A landscape with many valleys, sampled at points; each row gives a point and its height.
From any point a ball rolls to the lowest of the 5 points nearest to it. It stops when none of these is lower. Distance is the straight distance between rows; heights are no part of it.
z_565: [128  84 167  86 131 137 156  94 161 120 137]  height 317
z_983: [181 149 164  91 156 143 140 132 177 143 143]  height 504
z_386: [133  61 151  79 112 178 120  66 151  83 130]  height 323
z_490: [ 92 146 113 152 136  94 144 143 120 137  97]  height 277
z_54: [187 167 167  96 153 102 118 129 193 105  80]  height 116
z_307: [130  95 168 101 126 113 149 116 127 118 140]  height 59
z_684: [ 80 173  83 177 137  89 136 167 127 157  72]  height 102
z_208: [109 127 122 155 115 106 120 135  96 110 109]  height 210
z_30: [161 114 183  77 134 123 165 135 157 146 172]  height 764
z_539: [184 180 155 107 164  94 112 139 178 111  79]  height 241
z_882: [101 131  77 180  96 167 107 129  81 141 161]  height 432
z_19: [126 117 155 128 120 102 137 143 102 123 132]  height 559
z_847: [176 167 155 112 148  93 156 180 138 154 160]  height 576
z_211: [192 180 157 112 163  95 126 164 153 130 131]  height 140
z_181: [132 142 152 118 141  98 159 156 137 152 142]  height 583
z_272: [121  60 132  77 113 178 120  68 167  84 118]  height 469
z_389: [174 145 169  95 152 109 161 155 152 152 163]  height 798
z_754: [106 111  43 137 124 167  74 102 110 113 133]  height 231
z_652: [145 169 124 127 166 113 142 143 150 151 122]  height 229
z_33: [133 103 152 130 111 122 118 131  88 103 145]  height 695
z_949: [124  99 151  90 138 142 154  96 169 125 124]  height 313
z_68: [116  86 142  90 133 146 139  83 160 115 112]  height 338
z_61: [140  72 190  82 118 130 143 105 131 107 155]  height 285
z_26: [100 178 143 187 104  71 143 199 102 173  98]  height 430
z_398: [121 148 122 189  85 115  99 163  76 132 106]  height 470
z_470: [120 130 109 174  96 160 114 135  75 135 166]  height 380
z_447: [163 147 163  96 160 125 153 136 162 144 152]  height 565
z_682: [139  62 177  76 116 159 139  83 150  93 144]  height 101
z_516: [122  88  77 107 128 180  80  78 125 100 141]  height 433
z_607: [171 191 132 135 172  99 129 165 148 143 115]  height 240
z_856: [ 97  98  94 147  96 170 132 105  94 140 198]  height 611
z_860: [139  71 147  92 111 170 110  70 130  91 136]  height 299
z_160: [156 182 118 128 177 120 129 144 158 146 102]  height 224
z_7: [108 114  76 144 113 159  87 106  97 108 130]  height 53
z_339: [ 62  94  73 171  75 160 127 113  94 144 177]  height 627
z_185: [143 191 111 148 171 103 137 158 146 157 104]  height 133
z_491: [191 172 163 104 161 106 136 157 157 142 145]  height 396
z_210: [204 163 168  95 157 121 123 132 174 125 122]  height 358
z_927: [109 135 150 146 122  94 148 160 107 136 123]  height 381
z_961: [136 140 132 110 161 121 146 126 159 147 124]  height 327
z_38: [114 113 104 147 115 130 102 119  98 108 115]  height 138
z_795: [121 132  95 161 106 147 102 126  86 112 133]  height 171
z_951: [101  94 111 111 135 123 119  95 133 108 100]  height 382
z_907: [116 144 100 188  94 150  98 145  71 136 143]  height 304
z_124: [ 67 104  46 170  89 167 113 114  99 148 165]  height 587
z_885: [144  93 134 117 115 171 112  96  95 109 180]  height 574
z_765: [ 90 176 116 186 113  82 139 178 107 165  77]  height 331
z_792: [121  92 148 102 126 124 132 100 127 108 124]  height 329
z_633: [139  91 105 114 120 179 101  74 110 101 169]  height 471
z_269: [126 165 146 147 130  84 158 189 117 156 130]  height 337
z_287: [128 189 123 166 150  90 143 186 129 164 114]  height 239
z_733: [143 134 138  96 160 146 152 111 179 142 122]  height 99
z_758: [120  71 122  89 119 161 110  73 147  91 120]  height 414
z_456: [ 97 156 128 181  95  88 121 176  95 141  86]  height 364
z_374: [111 139  81 172 102 139  90 136  83 116 110]  height 148
z_787: [133 132 135 164  98 122 111 157  74 115 134]  height 431
z_920: [ 86 156  99 177 107  97 115 155  98 127  73]  height 312
z_223: [109 118 145 121 132 105 146 129 125 129 119]  height 397
z_308: [119 137 111 118 162 117 146 123 160 147 108]  height 302
z_345: [ 96 125  72 154 116 126  91 129 105 110  90]  height 141
z_989: [106  99  59 136 117 180 106  85 108 124 173]  height 422
z_502: [101 151 133 159 121  90 144 162 111 142 106]  height 305
z_195: [130 116 159  92 146 138 159 106 167 134 135]  height 369
z_395: [121  81 156  76 130 166 155  88 191 122 124]  height 69

Call two points neighbours if one is among the 5 nearest of the other. Go from one point of each pair to the other, from neighbour to neighbour, staying as low as possible. Name the highest point that can't be avoided.
z_684 and z_7: z_490
z_684 and z_733: z_502
z_682 and z_54: z_949
z_185 and z_54: z_607
z_211 and z_733: z_308
z_307 and z_395: z_61

Where does a ball stop that starts at each point below?
z_856: z_7
z_26: z_185
z_447: z_733
z_269: z_185
z_389: z_211
z_208: z_7
z_787: z_7
